Points on a hilly landscape, in no order, each with its height.
A ball rolls from a point to the lowest of its 2 nearest points, and stops where none of them is lower. Distance is the straight distance between rows; heights are no part of it.
sufu (h 1.49): [ -1  -8  -2  21   9 -15 -16   0 -39 -14  22  -9 -20 -22   6  29  -4   4
  -9 -24  41  -2]
lub (h 2.54): [-31  25  21  -8 -17  -4  -6   2   1   3  20   8   0  -4 -31  37 -24 -39
 -36 -30  -1 -44]
piv (h 5.76): [ 22 -24  30 -13 -20  16  28  -4 -16  -8  19  44  -5  41  17   8   5 -13
 -51 -32 -21   7]
Lanu (h 5.43): [ 30   5 -53 -35  -4  16  -5  10  -4   8  -7  17   0  -5  -4   4   3  10
   3  10  30  17]
Risu (h 4.67): [ -1  10   9 -35 -15  26   3  10  44  -8  21  42  24  12 -22 -10  -3   1
 -16 -25 -17 -15]
Dunub (h 5.11): [ -5 -16 -27  24  16 -18 -34 -10 -23   6 -13 -46 -25 -31  14  -6 -25  13
  20   0  -5   1]
rili (h 5.85): [-17  23  -1  24   6  -7  10 -16  20  12 -32 -32   5  12 -31  24 -24  -5
  10  20 -21 -21]
Zomak (h 6.89): [-11 -13   5  13  -4  11  18  21  19   5  -1  -3   8 -52 -30 -25  26 -13
  30  14   7  17]
bov (h 3.17): [-34  12  18   8  -6 -19  22 -15  29   6   2  -7   4  21  35  30  13 -17
  43  27 -31   2]
fasap (h 4.73): [-13 -17 -15   9  -2 -12 -46  -7  -3  -5 -25 -58 -41 -17  29  12   8  11
  13  28 -44   3]
bamik (h 1.64): [-21  58  -4 -14 -16   6  17 -18 -10 -20  32  10 -20  10   7   2   4  -1
  25  -4  20 -20]
Kizub (h 2.60): [  2  10 -36  -4   4 -11   7  -1   1  -6  10   4   7  11 -14 -14 -20   7
  -4 -17 -27 -19]
loke (h 5.07): [ -5   5  43 -26 -23  17  29 -21  18   4  41  16  22  11  -6  -9   0   0
 -13 -30 -19   3]
niku (h 5.33): [-25 -42  40   1  22  -4 -28 -13  12  10 -30 -29  11  -5 -23   0   8  20
 -14  29 -52  33]
komot (h 4.39): [  5  23 -22  -7 -34 -17 -29   8  -7  33  34  -5 -31   5   2 -14  -2  -6
 -24 -15  33  -9]
Pako (h 4.74): [-18  -5  30  18  13   0   2 -23 -19  11 -35 -18 -16 -26 -37 -24   8  12
  18  55 -14  19]
rolu (h 1.99): [  9   6  -9  31 -24 -13  20 -20 -27   5 -14  18 -30  21  37  39 -39 -27
 -11  -7   7 -14]
legu (h 3.09): [ 12  23 -32   4 -19  22 -24 -33  -6  18  -5  -6  -2 -28   4  52  -8   0
 -11 -12  15  13]
Logod (h 6.56): [ -2 -10  22   8   8   1   2  17  31  41 -19  19   1 -44  11 -19  27 -21
  24  25 -17   8]
nat (h 5.38): [-20  12  41  17  18  -4 -11   5  19  29   4 -21  31  -8  -5 -10   9  -7
 -16 -15  -8 -27]
Rubi (h 3.06): [  5 -16 -10  -4 -30  -6  -5 -18  51 -15 -10  14  18   1  14   5  23 -12
  29  18 -17  -6]
satu (h 1.56): [  5  27  -5  10  16 -15  30  -3  27  -6   6  11 -10  30 -13  15   9   4
  20  23  -1 -55]
Dudub (h 4.47): [ 27 -32 -14 -37  14   8 -38  34  15 -22   8 -29  23 -18  15 -12  15  12
  -7 -14  24   5]
lufi (h 2.24): [ 23  -5  -8  15  15 -16  -2  -7  35  20   9  -5 -28  23  14   8  23  24
  16  19   0 -35]
Tenu (h 4.60): [  1  -6  39 -41  -1  11 -16  28  31   8 -56 -10 -19 -36 -22  -3  19   5
  23  34  -7  11]
kipeb (h 7.67): [  0  14   8  30  11   9  41  17 -51   1  21  26 -38   9  18   1  38  15
 -21 -36  30  20]
Biluz (h 6.33): [ 35 -24 -33 -17 -28  18 -20   9 -17  -5   6  48  -5  11  23 -11 -21 -21
 -29 -11  12  14]
rula (h 5.51): [-24  -9 -34 -32  11  -5 -14  29  -1  -5 -10 -47 -41  -1  12   5  32  10
  37  48 -16  21]
tekel (h 1.73): [-23  38  -4 -20  16  11 -17   4 -29 -18  18   0  21   7  18 -25 -13 -17
  15   2  32   3]
sodi (h 2.56): [ -8   2   5 -11  19   6  57 -23  -9   0  19  11  31  24  -1 -43  17  26
  15   0 -36  24]
Sageg (h 4.21): [ -1 -20  56 -17  -8  -1 -13   1  39  14 -35   2  -9  11 -10  -8  34  11
  14  55  -9  18]
lova (h 5.06): [-19 -21  46  22  21  -2  -2 -11   0  31 -10 -23  -1   1  -5 -15  14   2
  -6  62 -43  30]
Riked (h 2.73): [ -2 -22  -3 -10  -6  13  -7  22  19 -31 -10  12   3 -11 -12   2 -45  -9
  11 -20  -6   1]
Nezi (h 5.88): [ -1  -2  -6   2 -12  10  -5  48  49  19 -14 -18  -2   1  15  28  21 -13
   9  -3  14   9]
rutu (h 5.45): [ 12 -11  18 -24 -36   5  27 -18   7   0  38  29  13  44  10   9   0  16
 -36 -53 -39  22]
niro (h 5.15): [-22   1 -14 -27  10  19 -37   1   8   3  26 -27 -41 -17   2   0  26  29
  36  19 -11  22]
Lepu (h 1.85): [ 17  14 -16 -18 -28  -3 -22 -14   1  13 -27  22  27 -30 -13  28 -12 -14
 -16 -21  26   8]
safal (h 3.27): [-24   2 -24 -10  11  42  10  17  -8 -11  32  12  23  24 -17  29  -7 -12
 -18  11  11  20]
feli (h 2.81): [  7 -31  -4  17 -20 -24 -26 -15   3   5  11 -27   0  -5   2 -27   0  -2
   4  34  30  -1]
netif (h 6.09): [-14  34  -2  40  11 -10  24 -14 -14   3 -16 -41  30   4 -47  -2 -11   6
 -25   1  -9 -16]
tilo (h 4.17): [  1  13 -21 -33  -7  -4  -8  17  10 -12  15  45  37  -6 -26  -3 -19 -36
 -11 -16   4 -27]
lut (h 6.17): [ 18  13 -15  15  16  16 -12  -7 -12 -17 -22 -10   0  -1 -34  -1  -6  22
 -47 -35  -6 -12]
gerin (h 1.39): [ 31  23  28  -4  -2   7  81 -16  -7  -3  19  22  13  33   1 -14   7  20
  -1  -6 -32   1]
vuriz (h 1.72): [ -3  16 -35 -33  22 -20   3 -10  -1 -28  -2   0  28   9 -37  -5   5  19
  21  -8  -6 -18]
Mul (h 3.45): [-26  18   4  -9 -11   5  12   2  -8 -23  22  22  30 -15 -16  -4 -31 -39
 -28 -40 -22 -34]
far (h 3.81): [ -5  18  -5 -11  17  23   8  -3 -24 -23  14  31   6  41  22  41  -5 -12
 -21  -6   7 -10]
gesu (h 3.75): [  1 -43 -19  -6 -20 -32  -9  15  37 -32 -22 -18   2  -8  13   2   5  -9
  27  20 -39 -14]
rud (h 0.81): [-22  -2  11   1 -16  10   6  44   7   2  -2  16   0  -8 -28  17 -40 -44
 -21 -24  12  -5]
kora (h 6.07): [ 10  -3  -6  40  22  30  26 -18 -32 -12 -11 -10  17   6   9  -4   1  26
 -14  -9  -7  39]
notob (h 5.08): [ 10  16  15 -11  -3  27  -3  33  24   8 -55 -34 -15 -27 -24   6  10   9
   9   0  24  23]
dokon (h 2.71): [ 39 -22 -17  20   5   1 -13   3  13   7  37   6 -36  21  11   7  29  35
 -13 -13  22 -20]
Labov (h 4.26): [-17   4  11 -14  29 -15   2   1   6  15 -38  -4  -1 -12 -32 -11   3  24
  36  15 -21   9]
suvi (h 3.49): [-25 -10 -29 -10  24 -36  -4  15   3  14  -2  -3  15  -2 -11 -19 -13  -3
  26   2 -36   4]
Mizuv (h 6.04): [ 32 -37  -1  -4 -10   5   3   8 -19  15  -8  68   6  35  26   3   4 -15
 -55 -25  -2  13]
Mekot (h 3.63): [ 15  11   6  -7 -25 -12  18 -32 -56 -21   6  25  -3  25   7 -14 -11  -8
 -14  -1  31   0]
Fug (h 3.94): [ -5   5  -5  10 -34 -15   4 -13 -16  25  44  26  -4 -11  19   5  -6 -19
 -27 -14  14 -12]
kini (h 6.24): [  5 -35   3  34  15  32   6  -1  -9 -22  -9 -28   5  21   3 -21  -1  28
 -13  14  19  43]
guge (h 5.61): [  6   0  30  27  16 -13  33 -27  11  15 -19 -23  26  35 -11   5 -28   1
  -6  16 -22 -13]
mobor (h 5.35): [  0 -21  51  19  28 -12  14 -37   6  21 -24 -16   2  23  15 -13 -17  17
  12  29 -44  10]
besu (h 2.55): [ 30   5  40  -4 -41   9  89 -27 -25  -3  21  31  -6  15 -22  18  13 -10
 -17  -9 -26 -11]
kep (h 5.81): [  6 -26  -3 -30   8  17 -38   5  44   3   7 -12  43 -20 -20 -15  35  -8
 -14  10 -28 -13]
mufud (h 4.76): [ -3  12 -30 -12 -10  -1 -27  -3  -5  28  27  -3 -38  -4  13 -21   1  21
  16   3  17  17]
Dig (h 5.53): [ -5  27   1   6  -5   2  -1  31  22  18 -28  -9  12  -6 -13   7  16   1
 -14 -32  18  11]
dat (h 6.20): [  5 -15  10   1  -5 -23  -9  27  39  31 -43   2 -14 -13  20  15  11  -4
  39  18  -1   7]
muv (h 4.29): [-21 -20   4 -13  -2 -28 -31  19  13 -35 -30 -43 -19  -4  24  -4   7   0
  19   3 -53  -6]
Netal (h 7.56): [ 13  18  19  40  29   3  32  10 -48  -2   5  16 -27  11  34 -15   3   2
  -6  -7  36  -2]
Pilut (h 5.59): [ -4 -37  14 -23  20  -5 -37  16  19  19 -14 -20  -1 -32 -17 -15  26   4
  -6  32 -41  -2]
Tezud (h 7.30): [-20  21  26  26  -4  -9  19  36   9  21 -12 -17  -4  16   8 -46 -16 -14
   0   5  21   8]
dobef (h 2.59): [-22   9 -24 -20  15  29 -19  22  -7   0  47   6  24   5  18   5 -16 -22
  14   8  19  13]
bedan (h 5.10): [-16   4   7  14  30 -12 -17  29   1  -4  -2 -29  21 -25  -4 -22   9 -14
   0  -7   5 -19]
Ligot (h 5.82): [  0  -3 -26   1  -3  -1   0  21   3  -4 -37 -31 -46  19   6  -5   6  18
  34  35  -5  25]
Mudo (h 2.42): [  3  20   8  -2 -35  20  31 -28   6 -26  14  23  -4   5   0 -18   1 -10
  16   2  13 -19]
Kas (h 3.50): [ 17 -22 -23  18   3 -20   4   0 -17  15  46  40  -5  10  13  20   9 -16
 -25  -5  12 -35]
Turu (h 3.77): [ 21 -27 -26 -15  -3   4 -17  15  13 -13  -1  30 -17 -22  27  15 -29  -7
  15 -42 -10  -8]
Gitu (h 5.77): [ 14  10 -32   8  12  23  11  13 -29  -5 -13  19   3   9   5  -8   3  13
 -21  -9  17  29]
Vabor (h 2.45): [-12  10 -17  25   9  25 -11   6 -14  14  25 -13 -33 -28 -10  50 -13   6
  -6  -8  23   9]
fikiz (h 6.58): [  4  -5 -38  -4 -33  13  -1  -3 -52   7  11  38 -23  33  16 -15  -6 -33
 -41  17  15  24]
dereb (h 5.49): [  2   8 -26  19  26  10 -22   0 -35  11 -13 -21 -10 -48 -15   1 -27  14
   1 -31   0   2]
rif (h 4.78): [  1 -26   2  -7  30   0 -46  22 -15 -24  20 -45  -1 -38   0 -19  10   2
   4   2  23  -7]
vupa (h 3.23): [  6   8  -3   8 -24 -29   1 -18  -6   5  13  -3  -3  42   5 -26 -10   9
  -3  16  34   2]
parel (h 3.82): [-17   2  33  10  -8 -35  -6  -5  28  14 -23 -10 -21  19  16   9  30  -8
  21  59 -21 -10]
kav (h 2.29): [ 24 -23  -1  18 -17   2 -24  -9 -14 -15   6  -7   3 -23 -11  -4 -20   1
  -9   2  44  -4]
begov (h 7.43): [ -4  23  41  27  13 -16  41  22 -14 -12   4  -5  -6  25   1 -26 -10  -8
  -6  -6  21 -19]
dadu (h 5.63): [ -4   1  28  -1  14  17  -8 -17  30  -2  -8  -7  44  -7 -20 -19  24   7
  -7  10 -36 -19]
gaba (h 3.64): [  7 -12   8 -19  13  -5 -37 -13  12   4  -7  24  38  -6  26  -3 -13   3
  11 -10  10   5]
Meb (h 0.24): [-37  43  -2 -11   3   7 -13  -4  -2 -18   7 -23  -9   5  20  -2  23 -11
  39  19  14  -1]
nog (h 3.13): [ 15 -14  -5  14  -1 -21  12   0   1  -7  30  27  -8   3 -10  26  32  15
 -31 -36   8 -31]
Tuz (h 3.07): [ 13  19  16  16 -41  32  67 -43 -22 -18  26  17   8 -13  -9  -1  -9 -13
  -2   1 -14 -12]
Dabud (h 7.12): [-26  14  12  27 -14 -17  31   9   5  15  -4 -12   8 -21 -21 -44   1  -9
  27  13  17  22]
ril (h 6.06): [-10 -13  -1  25   6   3  12  15  -8 -14  -3 -33 -31  32   1 -26  -6  30
  16  28  15  29]
zif (h 6.27): [ -4  28  12  15  12 -13  10   7 -19 -10 -17 -16  30   4 -45  16   4   6
 -54 -33  21 -24]
nume (h 5.03): [ 27  -7 -39 -36   7   8 -35   6  -7  17  -4 -20   6 -32  26  13 -24  -5
   8   5  36   3]
tepaz (h 0.58): [  6  19 -35  -4  23  -6  30  -1   0 -34  12  24 -17  16 -22  17  19  28
  27   5   0 -26]
bodu (h 2.97): [ 20  11  11  -9 -12   0 -25 -47 -10  19 -10  26  26 -11  14  -2 -16   3
 -17 -16  21  15]
Nunug (h 5.89): [ -9  17  -9  29  19   9  15  -2 -28   6  -1 -13  -6 -24 -18  -8  -4  23
 -27 -55 -20   9]
zekod (h 0.49): [ 16  -3  -1   8  -8 -10   1 -29   6 -11 -16  35  11   8  32  45 -31 -20
  19  -3  23  -6]
gug (h 4.53): [ 24 -32 -41 -24   5  -6 -36   4  -5  -1  -8  -6  -1 -34  26 -12 -14  -1
  31 -12 -11   4]
fubi (h 2.09): [ -9   1   2  -6 -13 -28  -2 -26  25  -5  -5   6   6 -16  13  29  -5  -9
  54  10   3  -3]
Zuk (h 4.06): [  1   9  21 -14   8 -15  18  -7 -37 -15   6  37   9   9  13  19  -5 -10
 -11 -33  17  -4]
Falug (h 4.10): [ 12 -26   9 -29  11  10 -53 -10  14 -27  -1 -19  20   8  13   5 -20  19
  -5 -14   6   0]

For each start below, name the point where the ball stops.
Gitu: rud
Biluz: rud
ril: tepaz
nat: Lepu

Call two points neighbours if one is among the 2 nearest of the other. Go from one point of each pair to the other, from neighbour to neighbour, staying as low as possible. Name the highest point that can't be avoided.
sufu, Lepu: legu
Lepu, Meb: Zuk
Meb, gerin: Tuz
